Each row is a point on a tangle of strands that fork, close into loops and nearly touch. The rows are in no order.
In the rows, 100 means zero.
Two points are linked if the straight distance between their rows is under 82.5. Some points are linked to none.
<2032>: [128 128 104 110 129  52  97 111  42 113  91  84  86  97  89  91  65 111
  96  97  83 104  95  84 116  98]
<1017>: [ 77  46 104  86 105 122 115 101 108 126 104 130 126  91 110  89 111  99
 116 140 153  79  93 112 113 108]
<1107>: [130 136 113 126 135  50  87  97  60  86  99  88  72  68  94 100  90 120
  81  88  73 110  90  89 117  95]
<1312>: [ 97  86 113 135 130  93  71 111  77 104 116  94  76  59  77  62  98 115
 119 104 113 118  99  78  99 102]
<1052>: [126 149  86  96  94  72  93  92  93  71  81  55 107 128 124 135  57 109
  84  91  70 115 117 110 122  61]
<1602>: [135 121 106 105 126  40  87 107  68  57 106 119  90  76  72 116 120  84
  92 119  72 129  43 109 125 117]
<966>: [ 78 108 126 104 132 132  97  74 110  70 100  93  95  83 134 106 138 108
  86  98  86  93 152 103  97 129]
<2172>: [ 72 141 115 119  81 106  85  93  80  99 107  93  96  95 112 119 115 110
  86  65  63 106  69  67  75  91]
<1907>: [116  74  79  66 125 110 128 115 141 112 105 110  71  81  87  69 133 112
 115  90  97  86 144 116  90 121]
<278>: [104 136 111 130 110  82  84  94  74  87  80  66  91  94 125 105  61 107
  85  83  99 108 134  97  80  78]
<2349>: [ 94  46  91  89 143 127 123 113 111 127  88 100  85  75 109  88  96 110
 120 111 119  91 166 113 118 122]
<1612>: [118  60  52  71 109 107 118 125 149 135 106 147 109 108  55  59 148  88
 118 106 120  77  70 106  80 130]
<505>: [108  99 119  83  70 112 107  94 111 113 101 146 139 115  94 100 129 100
 126 103 121  97  65  92  98 117]
<498>: [ 79  84 108 137 114 132  89 113 138 131 113 136 104  85 109  84 127  93
 127  74 133  83 126  90  59 125]
<1044>: [124  78  69  38 125 104 138 119 125 104 100 113  91  87  86  70 136  95
 108 114  89  86 125 126 100 135]
<183>: [ 82 113  97  76  30 113 112  79  69 100  77  74 112 118 105 118  71 107
  70  93 107  99  70  81  79  62]
<1058>: [126 113 104  81 132  85 113  76 105  65 104  87 105  92 119 118 115 113
  95 100  66 114 136 123 141 108]
<1752>: [104 105 103  74  40 105 114  77  77  82  86  75 134 121 106 109  51 100
  69 111 118 113  78 101 107  61]
<707>: [142  94 114  80  61  92 108  83  96 106 104  92 113 134 109 112  70 117
  93 103 110 121 134 116 143  90]
<397>: [105  96  83  97 115  58  91 118  44  88 120  67 105  93  74  80  69  78
  80 136  75 116  65 109 119  95]
<1144>: [112 100 100 112 113  80  91 116  75 111  76  82 102 106 111 102  35  99
 119 116 117 100 133 108 113  74]
<1318>: [134 140  98 125 137  53  92  77  92  32  85  79  95  63 115 129  94 115
  81  92  72 118  92 117 123  84]
<1589>: [107  57  85  60  84 139 132 109 167 124 102 122  89  92  86  75 124 107
 113  93 153  90 114 113  90 110]
<1805>: [117 117  76 139 140  58  76 100  77  69  89  56  83  83  94  89  42 104
  99 111  92 106 116 106 108  79]
<2327>: [112  68 113  94  91  78  88 132 100 102 120 137 127 128  47  76 119  50
 113 115 114 134  37  94 111 124]
<1229>: [132  80  77  81 114  95 119 116 138 125  97 149  87  98  54  60 149 106
 126  89 112  85  86  91  73 126]
<345>: [ 83  38  91  84  99 118 131  99 125 153 101 149 109  98 107  91 136 111
 109 122 153  61 104 105 102 119]
<2316>: [101 122 119 133 127  77  91  81 113  75 112 133  78  75 114 119 158 111
 100  78  77 100 111 100  83 106]
<897>: [103  48  91 101 130 112 123 114  97 124  63  99 108  82 115 103  50 110
 122 131 138  84 165 120 121 105]
<2081>: [ 84 117 117 100  33 135  99  72  77  90  78  78 107 105 130 120  56 113
  67  86 117 106 112  85  74  80]
<359>: [109 164  91 132 114  56  89  83  66  54  64  60  81  83 117 138  91 103
  54  74  75 100  84  92  62  62]
<1874>: [ 93  58  59  64  91 157 137 119 179 135  89 125  84  92 105  68 138 114
  96  97 144  60 117 109  74 114]
<973>: [ 96  74  90  89 140  92  99  95 106  80 126 116  90  85  86  81 150  91
 123 141  88  91 115 121 111 114]
<2173>: [ 98  73  82 131 104 135  90 109 170 136 106 149 101 105  98  77 135  98
 124  69 144  67 116  94  45 120]
<2064>: [113 131 116 105  86  74  90 110  88  68  91 105  98 110  76 116 103  92
 106  87  72 146  48  71  94  67]
<522>: [ 74  96 130 103  66 130 107  96  78 130  86  96 114  83 127 100  62 112
  89 103 138  84 100  90  94  95]
<1482>: [101 156  83 119  81 113 100  91  84  78  83  30  89 107 126 122  47 108
  44  53  82 102 139  95  78  81]
<444>: [101 102 127  91  44 132 103  68  95  87  94  92 119  99 116 110  90 123
  86  82 126 129 108  85 101  82]
<718>: [ 90 106 108 106 129  96 106  85 135  85 115 127  72  87 116 120 165 111
 101  95  65  80 122 108 108 111]
<258>: [145  77 109  91 126  76 109 102  97 110  99 122  82  88  67  68 108 117
 122  95 116 115 127  95 105 113]
<874>: [115 147  45  92 101  82 114  90  65  92  85  28 115 118  94  96  43 113
  53  75  72  77  97  97 111  91]
<2233>: [ 93 119  92  71 112  91  98 101  88  61  98  57 122 119 118 129  69  70
  83 131  56 119 106 130 144  91]
<479>: [ 79 126 121 134  97 117  78  85 108  55  97  83  98  71 112 107 105  98
  98  71  94 139 104  91  68  85]
<949>: [ 89 145  66 118 130  81  94 105  75  75  74  21  67  80 100 105  49  94
  70  73  75  72 104  97  69  83]
<1846>: [ 82 139 112  98 121  74  98  96  79  76  99 109  99  92 125 136 126  86
  99 120  53  94  77 110 122  99]
<1113>: [116 109 100 102 104 112 101  77  88  90  85  60 134 105 133  87  53 125
  88  91 117 102 142 105 131 105]
<2174>: [ 99  47 101  79 101 117 142 106 123 137  66 118 100  89 126 119  56 108
 108 127 156  75 142 127 131 116]
<1270>: [109 158 123 101 108  76  98  88  80  81  82 104  93  94 132 145 121  99
 105  90  62 105  92 102 102  96]
<1852>: [ 99 100  97  82 106 106 114  88 135 105 110 134  79 112 107 106 166 111
 112  89  75  83 138 103  90 116]
<1370>: [ 57 101 107  88  69 110  93 104  77 117 110 104 122 128 114 115  93  79
 107 139  89  82  73  97 104  82]
<1297>: [ 89 127 120 115 106 103  96  81 120  46  94  88  93  84 124 133 110 103
 100  79  69 133 122 105  96  82]
<1656>: [103  57  90 119  63 143 102  75 183 140 117 145 116 120 101  96 139 120
 103  79 163  72  71  92  87 109]
<137>: [100  75  88 118 105 107  77  81 128 103 132 139 119 123  74  85 163 103
 124 107 101  96  65  86  94  99]
<2120>: [ 74  86 115  77  47 113  99 101  97 125 124 129 131 138 111 112 117  82
  99 123  97  98  69 114 122  98]
<3>: [141 126 101 102 109  32  86 115  59  68  89  87  95 119  69 111  75  78
  84 113  83 142  66  99 112  72]
<2260>: [125 136  72  88 124  64 101 119  50 106  94  52 114 101 103 104  43  87
  78 101  62 106  85 118 143 110]
<808>: [ 95  63  99  96  51 162 115  72 174 122 108 138 109 111 111 103 146 122
  93  85 154  80 103 101  90 108]
<914>: [ 84  81 110  68 128 117 109 106  95  93  89  87 107 126 124 116  79  95
 102 145  80  87 141 121 145 122]
<392>: [ 67 106  93 118 140 104  78 109 118 100 119 123 101 101 103 113 137  81
 135 130  68  74  85 106 104 119]
<1919>: [ 70  98 125 110 104 142  99 109  93 113  67  82  98 107 152 120  47 104
  86 106 119  84 164 103  97 118]
<539>: [144  50 116  79 109  84 117 113  99 115 113 123  93 103  53  62 115 105
 114 105 135 124  98  92 121 109]
<954>: [131  64 102  56  80 126 133  91 144 108 103 110  91  93  99  77 108 120
 103  88 141 104 144 117 113 106]
<515>: [ 73 128 104 143  80 120  78  78 111  88 116 114 114 104 111 123 147 114
  99  64  66 125  55  63  84  85]
<150>: [123  43 107  57  82  92 135 109 102 142 118 132 116 105  86  84  96 101
  93 121 146 108  99 124 137 118]
<233>: [121  69 115  76  79  68 103 138  85 116 118 106 124 122  80  97  74  41
  88 115 105 137  86 141 129 119]
<1959>: [100  85 114  73  42 106 101 101  93  87 121  95 128 125  88 111  90  82
  81 105  93 151  66 108 122  80]
<1934>: [103  60  68  77 127  87 111 109 121 105 134 128  98 105  74  72 166  70
 108 138  88  82  94 125 100 129]
<928>: [ 94  83 107  60  65 147 114  78 137  96 113 119 122 110 112 108 137 103
 112 108 108 102 109 113 110 112]
<2200>: [ 99 146  99 135 119  63  83 107  82  54  98  97  66  57  83 121 106 100
  86  87  58 102  24  85 101  91]
<716>: [ 68 100  98 136 131 130  87  87 156  87 114 131  98 104 121 102 159  93
 118  93  89  72 136  99  60 121]
<227>: [ 83  75 127 118  86 121 101 105 101 138  88 114  99  81 121  95  68 109
 104  95 154  95 123  91  88  97]
<1628>: [119  26  90  58  90  90 131 121 126 145 128 134 101 113  73  75 132  82
  92 121 141 100 101 124 120 116]
<2296>: [104  78  58  98  82 140  96  69 177 106 123 135 135 137  94 107 168 107
 117  87  92  79  83  97  81 108]
<1746>: [120 148  75 110  99  58 103  84  63  64  79  47  87 101  96 122  70 112
  57  68  67 105  82  81  84  65]
<58>: [125  97 123 101  97  54  95 121  95 101 102 132  90 129  68 104 117  80
 132 112  93 126  78  95 100  86]
<89>: [103  61  36  60 108 130 130 137 160 152  92 134  98  95  76  57 138 106
 109 102 114  59  93 108  75 123]
<1445>: [104 137 108 116 141  80  86 114 105  82  91 110  74  55  99 111 109  93
 140  93  87 105  90 114 100 113]
<2145>: [117  57  54  80  62 139 119  95 186 157 119 144 115 135  86  83 146 116
  99  90 137  62  71 102  97 119]
<1411>: [104  96 117  97 100  96  90  98 108  78 128 111 108  99  72  85 136  94
 119  99  87 135  65  94 111 101]
<2278>: [135  96 114 102  98  47  90 117  68  93  93 108  94 123  61  88  72  87
 106 119 104 130  78  88 112  74]
<743>: [141  83 101  47 100  84 121  98 114  89 115 120 118 108  76  81 135  86
 112 104  99 126  97 121 116 124]
<1604>: [108  59 127  88  54 117 119  92 157 117  99 138  96 103  96 100  93 111
 106  99 166 102  91 101 106  88]
<1198>: [ 63  80 108  65 128 144 111 112 133 103  99 112  95 113 114 107 128  95
 122 121  82  79 135 117 123 133]
<541>: [ 91 113  62  93 122  64  93 100  49  83 101  40  89  93  80  91  56  90
  72 123  69  90  75 103 102  75]
<1465>: [ 71  75 119 120  69 159  95 104 140 158 121 131  94 100 126 100 117 119
 108  78 140  75 114  91 103 119]
<724>: [ 89 133 108 105  72 128  93  74  89  67  82  59  94 127 143 140  62 118
  60  90  73 107 153 100 115  85]
<2115>: [107 148 108 127  99  70  87 105  80  60  81  93  72  88  80 130 109  93
  81  71  61 125  35  65  81  68]
<2319>: [ 88 100  93  72  71 112 103  87  80  91  97  48 126 114 113 100  41 102
  73 114 101  95  96 109 120  71]
<1673>: [ 92 116 111 108 151 109  95 115  94  96  80  83  88  75 123 118  69  95
 122 105  85  98 143 112 115 116]
<1739>: [106 112 114  70  59  84 105 120  58 141  97  95 108 124 101 112  55  84
  91 110  93 106  75 102 119  92]
<554>: [101 155  97 140 138  63  77  97  72  54  75  66  62  60 122 133  82  96
  67  92  75  83  88 106  81  80]
<331>: [ 84 108  90 135 123  67  69 109 113  90 125 132  88 100  86 112 144  86
 129 116  64  97  60 101 109  94]
<2315>: [ 99 124 128  85  78 107 103  90  80 109 103 120 125 102 111 109 121 104
 119  99  92 103  81  86  99 109]
<1523>: [ 52 125 117 127  89 120  79  91  92 110 116 102 101 109 127 109 121 105
 100  90  79  84  98  76  88  96]
<2103>: [ 73 106 122 132  73  94  89 105  66 126  94 102  93 107 110  87  74 104
  89  85 126  87  91  65  56  69]
<1543>: [ 98  72  83  61  85 133 120 102 157 116 118 124 109 111  88  81 147  99
 117 106 112  84 101 116 103 118]
<129>: [108  89 109  75 101  98 106 122 110 101  96 102 111 100  93 106  73  74
 138 116 105 113 108 127 117  98]
<1800>: [ 93  53  93 107 111  76  99 131  75 128 100 117 103  89  70  89  66  77
 134 143 118 110  89 110 112  91]
<635>: [ 91 126 113 101  87  93  91  92 108  56 102  77  93 101 113 140  93 101
  92  94  58 131 100 101 112  60]
<80>: [ 98  38  62  80 111  96 118 134 126 146 109 154 116 107  69  85 126  70
 135 130 120  76  83 121  98 125]
<132>: [126  76  90  92 127  67  99 128  93 103 112 136  91  94  55  74 123  76
 137 129 102 115  79 113 106 131]
<1369>: [ 83  41  74  76 121  99 119 137 110 140 110 136 112 102  89 101 113  67
 128 152 102  81 110 130 118 130]
<1993>: [ 98  83 118  84  98 114 116  90 125 109 103 123  70 118 119 105 127 113
 103  99  98  89 171 111 103 104]
<230>: [102  95 102 124  89 112  97  97  73 117  88  53 110  86 118  66  21 126
  69  69 146 103 128  85  93  87]
<932>: [102 107 122  81  52 118 104  92  89 114  86  92 104 121 133 123  63 110
  95 109 104 102 134 105 127  93]
<1338>: [ 89 123  50  94 132  70 106 112  66  87  90  22  65  94  71  97  47  90
  74  89  68  71  84  99  93  78]
<1506>: [118  95 134 102  81  92  99  99  92 118 107 105  92 104  92  93  79 124
 103  77 119 125 114  83 111  85]
<1131>: [130 107 116  85 102  85 114  88 108 116  93 109  82 107 115 110 104 122
 112  89  94 100 163 114 113 109]
<1536>: [ 69 145  81 109 110  77  90 104  72  70  88  59  74  89  93 125  90  84
  87 102  59  85  55  91  71  65]
<1363>: [130  84 109  89  94 109 109  72  83 107  95  78 137  97 113  75  60 131
  86 102 147 107 120 104 128  99]
<1516>: [ 78  77 116  96  44 168 113  71 159 113 100 139  86 116 128 122 132 114
  90  92 133  78 149 108  95 125]
<2281>: [ 91 133 102 116  95  83  95 116  47 128  76  72  75  96  98  97  61 101
  90  79 100  89  88  73  58  83]
<1020>: [ 80 139  94  84  72 109 106  89  74  87  97  46  93 103 111 125  77 110
  65  75  46 105  86  87 100  76]
<15>: [120  99 117  80  44 121 112  77 116  86 107 125 120 119  94 117 140 111
 109  80  92 149  82  86 105  97]
<1380>: [117  72 102  72  63 107 119 103 137 134 109 157 136 129  75  93 130  90
 117 104 131  94  51 103 103 124]
<56>: [ 81 106 106 111 102  84  84  99  63  88 110  93  99  94  81  85  98  93
 108 115  93 100  57  76  89  77]
<165>: [102  54 105  50 107 127 129 100 106 131 109 103 106 106 114  92 114 105
  99 125 111  92 140 123 145 132]
<1745>: [ 86 109 107 134 127  96  74 103  62  83 105  57  75  59  85  63  69 107
  89  94 106 109  99  84  84  88]
<192>: [ 68 124  75  95 104  83  97 111  54  92 102  65  92  97  84 100  86  76
  83 119  65  83  54  93  85  76]
<2020>: [101 159 113 122  76  97  94  82  77  80  78  65  89 100 127 131  74 106
  64  57  81 124 118  85  67  72]
<1313>: [106 102  80 145 156  69  81 110  69  86  85  78  78  66 103  92  56 110
 116 124  98 100 143 111 111  98]
<384>: [ 82 119 132 118  66 117  89  96 102 114  83 117  91 113 134 127  91  96
 115  96 115  94 134 102  72  89]
<742>: [103 134  78 103  99  90 112  98  49 108  76  41  76 100  82  85  54 105
  59  50 103  77  96  71  42  92]
<693>: [115 100 132  88  58  86  98 126  82 114  94 117 111 135  70 100  77  82
  99  98 111 132  44  68 111  79]
<1946>: [112 102  89  86 129  92 107 117  56 118  96  66 125  99 110  91  47  97
 101 121  86 102 115 114 149 117]
<1556>: [104 134 116 123 111  69  88 114  52 126  84 108  81  92 103 103  80 101
 113  94  95  94  91  77  76  95]
<877>: [115 115 122 137 121  62  77 114  79  87 114 119  64  92  59  89 117 105
 107  94  80 116  55  69 113 102]
<1344>: [114  79 118  71  52  78 109 128  83 135 116 107 115 130  97 111  57  70
  85 115 105 124  89 125 139 103]
<1831>: [ 69 116 130  95 100 147  98  73  99  64  84  83 114 107 144 122 106 104
  85 107  84  99 144 102  99 110]
<2129>: [135 109 117  94 104  36  93 117  63  71 106 110 107 115  65 105 104  47
  85 119  73 148  56 113 115 110]
<1767>: [126  74 104  75  87  87 109 122 119 127 123 152 124 129  58  82 143  70
 116  98 109 114  55 100 111 134]
<1651>: [111 107  97 151 112 117  73  95 150 130 120 142 109 110  88  93 143 108
 135  59  97  91  86  81  71 120]
<618>: [110 116 108  77  63  69  97 112  79  84 102  86 120 129  93 127  80  61
  94 115  70 140  74 120 115  77]
<1607>: [121  76 124  77 100 108 106  72  89  92 108  92 122  89  99  71 111 120
  98 111 135 113 119 108 118 100]
<527>: [ 96 145  76  93  92 117 100 114  77 113  61  33 103 118 131 119  18 104
  85  86  82  84 125 100 104  87]
<1462>: [ 93  86 124 122 111 100  95 108  93 113  90 113  92  79 108  88  85  99
 129  98 131 103 126  97  74 107]
<2194>: [ 60 114 108  92 123 104  91  91 107  76 121 115 107 106 119 132 150  86
 105 122  49  94  87 110 126 106]
<530>: [112  95  89 139 114  87  81  71 143  75 123 140 106 104  76  98 185 109
 115  81  78 115  69  78  85  96]
<2275>: [ 61 123 104 141 136 100  75 105  80  74 107  78  76  53 105  88  94  98
 105 108  92  93  90  95  76 101]
<210>: [ 98 123 107 126  99  64  87  85  51  76  91  83  91  96  88  92  99 103
  82  99  86 107  70  71  67  65]
<667>: [ 98 143 108 137 124  83  72 110 116  62 107 117  70  58  89 122 125  99
 116  79  67 112  49  91 102  99]
<1705>: [112 142 126  85  70  95 102  86  65 102  90 100 113 110 119 128  96 111
  97  86  80 118  94  92 101  96]
<677>: [ 71  90 107 113 133 137 100  96 142  85 110 116  82  91 123  89 154  95
  96  92 106  86 158 106  66 130]
<111>: [ 94  70 122  77  69 120 109 102 131 101  97 113 115 101  96  97  73  94
 123 109 143 111  97 115 115  87]
<1902>: [ 84 111 112  87 130 114 102 118 127  97  88 107  84  91 117 118 103  87
 139 105  70  90 127 119 111 118]
<1062>: [ 97  70  47 100 128 145 103  97 169 136 121 120  95 116 101  65 177 117
 101  86  97  49 112  96  70 126]
<382>: [ 91  76 132  91  67 144 111  78 126 104  94 111  86 113 134 114 104 114
  89 101 132  93 163 112 102 105]
<1700>: [ 86  56  83 114 129 118  85 114 112 124 126 122 101  81  73  66 136  93
 141 128 123  88  83  96 108 114]
<2314>: [ 80  52 103  52  96 151 130  99 138 120  96 118  89 115 115 100 119 110
  98 128 120  71 142 117 124 126]
<578>: [ 65  93 122  78  66 153 101  74 103  81 107 101 121 113 129 116 126 108
 100 116  94 103 113 100 114 103]
<2342>: [ 88  96 109 100 131 118 102 105  96 105  76  84 100 107 132 113  61 106
 108 121  90  88 160 114 125 114]
<791>: [ 68 135 102  88  89 140  99  98  72 104  64  54 107 108 141 121  34  98
  81 101  94  70 118  94  88 101]
<176>: [104  97  98 103 143  68  93  87  98  58 122 116  82  67  93 103 156  98
 108 131  71  93  89 126 123 115]
<760>: [ 71  73 115 121 101 143 103 112 131 144 105 131  95  92 129  97 118 104
 111  88 136  79 148  94  80 132]
<1994>: [ 96  56 105 114 110  94  90 117  90 123 108 135  98  89  69  71 104  98
 133 123 140 102  72  82 100  95]
<2225>: [119  58  29  83  89 135 114  99 180 144 115 137 121 140  82  65 158 116
  84  95 121  47  73  99  69 109]
<552>: [ 67 141 100 131 114 103  90 114  72  83  93  48  71  68 112 100  66  82
  65  63  86  89 103  84  48  93]
<1272>: [ 62  73 112 120  63 123  85  98 107 130 126 113 119 116 101  87 104 106
 103 103 126  92  61  80 102  73]
<2098>: [ 90 104 136 113  38 139  95  93 117 120  97 130 115 109 103 108 101 113
 107  69 138 113  68  70  87 101]
<2332>: [110  70 117  86  89  81  95 136  87 113 118 115 120 112  62  81  81  51
 104 117 113 136  59 112 117 104]
<1973>: [ 89  94 111  67  98 118 108  95  72 107 116  83 131  99 109  90  94  93
  94 129  91 109  89 109 133 111]
<308>: [ 99 140  85 125 123  72  92 111  62  85  83  53  56  68  65  85  71 105
  73  70  75  93  59  68  73  95]
<2189>: [ 99  90  75  76 109  88 111  99 138  90 125 139 113 124  87 105 172  69
 112 117  64  90  94 129 100 118]
<1357>: [ 91 110 127 103  66 127 108  94 126 120  82 144 106 116 138 126 115 102
 125  97 125  78 134 104  68 112]
<373>: [ 93 115 102 101  59 115  91  82 107  83 113 125 133 118  97 134 142 102
 116  83  72 141  52  76  97  91]
<1641>: [125 117 110  73  80  66 104  95 100  75 107 107 109 133 102 142 112  78
 103 111  65 143  94 121 120  85]
<2006>: [ 86 125  99 135 155  80  75 115  81  80  96  93  62  41  99 111  90  94
 124 125  76  91  89 110 109 118]
<1091>: [ 97  77 118  80  72 124 115  90 109 122  83 103 104 114 134 113  59 115
 101 117 134  85 148 116 134 110]
<1974>: [101 137 130 119  89 105  92  92  92  92  78  93  93 106 143 129  75  98
  98  91 105 104 158 106  74  99]
<1299>: [132 119 101 101 133  51 103  85  87  52 107 122  86  66  93 120 145 103
 102 110  76 113  85 118 113 106]
<812>: [112  74 123  64  54 107 114 104 120  94 103 110 128 109  80  93  83  87
 109 108 130 136  65 113 120  90]
<177>: [ 92  60  82  86 138 127 121 116 138 114  88 113  72  79 103  85 124 101
 124 108 109  79 168 117  83 128]
<931>: [117  96 118 106  73 105 105  83 132  84 102 142 105 117  83 105 163 121
 118  69 103 134  94  74  76  94]
<357>: [110 102 131 114  84 103  97  77 113  87 101 118 100  97 105 100 129 110
 107  76 114 122 130  87  66  97]
<350>: [100  91 130 134  65 123  92  89 130 127 104 152 111 109 103  93 119 109
 112  66 151 102  86  72  67 108]
<863>: [ 85  49 106  83  83  94 106 121  82 117 118  78 118 100  86  74  51  86
  82 123 132 122  73 110 135  82]
<2344>: [111 152  89 124 130  56  82  99  74  40  79  71  62  44 104 138  84 101
  62  88  65  90  40 104 108  79]
<1072>: [102  69 105 118 122  82  94 119  73 124  83 101  92  80  93  93  59 103
 130 117 124 104 122  97 101  85]
<19>: [105  97 120  91 111 109  99  63  76  72 111  87 121  81 102  78 126 117
  94 106 102 117 104  91 105  94]
<1741>: [118  88  72 119 106 124  93 100 177 131 109 143 104 119  79  77 147 109
 127  64 110  79  95  90  59 118]
<998>: [ 74  56  61  91 124 147 109 112 152 147 116 128  93 114 106  85 158 109
 118 108 104  51 126  99  92 129]
<1187>: [141 128  94  85  81  70 101  96  84  92  99  70 113 137 111 125  53 106
  86  99  72 124 119 123 145  88]
<2290>: [130  76 101  87 111  90 116 108 115 122  85 145  95  95  77  75 128 107
 133  96 132  92 116  95  76 123]
<1378>: [ 84 138 102 127  91 128  89  93  94  81  77  45  94 118 147 120  39 106
  53  75  92  99 167 102  91  99]
<1288>: [ 76 105  79  84  62 132 109  84  88  87  82  27 112 117 114  99  26 114
  54  94 107  82 115  97 114  74]
<1619>: [129 153  49  98 121  53 107  89  60  72  83  32  93  99  86 115  65 112
  44  68  61  91  67  96 114  81]
<1326>: [110  81  71 124 147 103  90  95 143  96 124 124  72  75  72  62 180 114
 117  94  99  81 102 100  72 126]
<2201>: [ 83 137 122 154 108  97  72  94 112  60 103 106  85  58 101 113 129  99
 101  62  84 128  73  79  65  95]
<2099>: [ 58 138 107 109  50 133  96  98  80 104  96  71  94 104 117 115  88 106
  75  61  83  97  82  68  54  82]
<1061>: [128  95  88 109 130  60  98 115 115  88 112 146  77  98  53  87 149  87
 135 118  86 101  75 106  88 124]
<1016>: [134  97  82 108 119  65  93  91 134  74 118 153  89 108  48  96 182  95
 117  97  77 111  60  90  94 110]
<570>: [113 131 128 143 131  65  83  93  80  86 105 104  69  64 104 108 117 116
  88  73  84 110 113  92  89 101]
<389>: [ 78 135  96 125  96  94  94 106  75  85  98  56  62  82  76  96  91  99
  55  44  79 100  71  62  49  76]
<35>: [ 75  76 115 105 111 118  91  95 114 114 133 101  88  93 106  82 128 110
 113 102 104 100 124  97 113  94]
<1387>: [111 138  36  92 123  76 105 115  62  94  82  32 126 127 104  99  30 100
  67 103  73  77  95 112 136 100]
<763>: [102  96 107 113  62 122 102  86 146 120  98 157 112 120 111 112 138 103
 124  77 131  83 110  97  61 108]
<1935>: [119 100 106  98  81 101  99  82  64 102  95  64 123  94  97  69  51 133
  72  87 131 110  94  81 104  87]
<430>: [125 101  86 117 137  44  79 109  65  66 114  82  80  70  68  95  73  86
 102 143  75 118  84 118 135 107]
<734>: [135 121  71  93  64  84 104  90  75  97  83  54 144 144 100  89  33 123
  67  89 116 105  93  98 129  76]
<726>: [ 87 128  68  98  60 130 106  76  88  83  79  22  97 119 114 109  35 120
  47  64  96  88 124  93  80  82]
<688>: [121 112  77 114 117  64  88 109  73  91  86  56 104 109 100  95  31 101
 100 116 100 102 110 108 117  68]
<2216>: [ 92  88 100 139 149 104  85 106 124 104 115 128  66  57  89  81 143 105
 128  93 102  93 119  97  77 125]
<1937>: [103  56  72  69 144  91 131 128  95 121  89 122  99  91  90  96 104  75
 128 143  98  88 139 134 118 133]
<386>: [115  94  94 102 135  66  91 121  83  85 107 101  84  75  71  94  95  77
 133 135  82 119  85 121 120 112]
<2126>: [ 85 125 114  93  89 126 108  96  60 115  75  63 118  86 127  96  46 104
  89  98 114  82 109  92  92 105]
<631>: [ 41 112 107 107 113 113  86 103  76 104  97  89 101 105 126 115 100  93
 101 127  75  69  98  91  99  90]
<1416>: [113  97  89  99  99  79 102  94  40 107  79  62 124  98  92  72  37 114
  76 107 124  88  86  83  95  85]
<1319>: [ 75  92 113 134  88 123 101 106  81 106  91  66 101  82 131  84  30 101
  63  89 154 100 143  98  70  89]
<1944>: [ 69  73 117  94  62 120 100 112  92 122 119  90 105 104  87  78  65 106
  82 102 132 109  56  81 112  66]
<127>: [110 112  98  84  78  79 100 109  65  87  94  58 102 114  66  83  54  94
  77  83  89 120  61  78  99  71]
<878>: [113  42 108  67  91  96 122 110 100 123 117 100 127 102  96  79  67  92
  93 129 147 112  98 122 149 100]
<1077>: [ 82 112 120  80  92 117  98 109 123  97 105 104  98 103 116 121  91  87
 133 108  85 106 112 113 116  96]
<261>: [ 85  94 111 135 130 118  80 108 108 114 110 119  89  63 106  72 120  99
 126  90 124 103 131  93  66 123]
<2>: [123 113 117 116 116  73 103  72 100  78 101 130  88  89 105  98 155 112
 112  90 101 102 125  97  70 108]
<2310>: [ 74 106 101  70 107 111 101 100  72  75 116  59 125 106 114 102  84  85
  78 130  64 110  95 114 136  99]
<1802>: [ 72  83 100 135  89 122  71  85 122 121 125 127 126 122 103  95 129 103
 125 105 111  78  72  78  92  89]
<1437>: [ 76  72 109  71 106 122 106 105  92 118 120 115 127  98 106  87 121  88
 121 137 113  87  88 111 121 120]
<1644>: [109 102  99  72  82  87 110  91 123  82 119 129 119 124  99 127 158  80
 114 109  65 124  91 121 111 105]
<1186>: [104 132 116 108  59  98  93  91  91  65  80  84 105 110  91 123  88 105
  91  70  89 149  67  68  72  60]
<1225>: [112 101 109 134 142  64  75 102  83  82 121 108  60  51  71  81 127 118
 112 109  87 111  80  94 112 118]
<1461>: [120  69  90  83 127  79 109 111  57 116  99  92 125  95 107  85  70  96
 106 134 108 103 123 122 138 113]
<2074>: [ 81  93  83 124 106 137  88  76 161  88 120 130 113 114 107 102 171 103
 122  87  94  84 110  96  71 101]
<283>: [128 155  81 110 124  48  85  88  81  52  79  64 100 102 119 142  75 103
  77 105  62 112  99 121 128  70]
<1249>: [ 97 142  64 126 111 101  95 121  77 114  58  33 100 115 129 103  14 104
  70  73 103  69 144  98  85  91]
<157>: [113  71  42 110 140 115  96 102 146 129 123 128  93  98  75  56 176 113
 116 103 109  53  90  94  67 131]
<945>: [106 126  65  93 109  85 115  98  43 112  73  37 104  99  93  81  38 114
  67  81 103  69  94  81  77  90]

A piece is all that can be reached along the links. How many separate loops has the piece of each point below (a circle has one, a figure eight two, a Y none), and how many tips (points with one link)?
<1937> => loops 0, tips 4
<932> => loops 0, tips 14
<2189> => loops 0, tips 5
<227> => loops 0, tips 6
<430> => loops 0, tips 4
<1378> => loops 0, tips 3
<2315> => loops 0, tips 2

A tip is a point with one link. Name the tips that can be reached along the links from each point below, in the order of the rows.
<2342> => <914>, <1919>, <58>, <1604>, <165>
<80> => <539>, <954>, <2296>, <1937>
<552> => <1628>, <1536>, <210>, <308>
<1973> => <345>, <2233>
<1378> => <444>, <724>, <2098>

A fork is a point with three links, a tip a point with one. Leave the first point through the second and follow the links. Name the first fork or tip that comes.
<1934> / <2189> => <111>
<1959> / <618> => <58>
<863> / <1944> => <541>
<397> / <430> => <1628>
<667> / <1445> => <877>
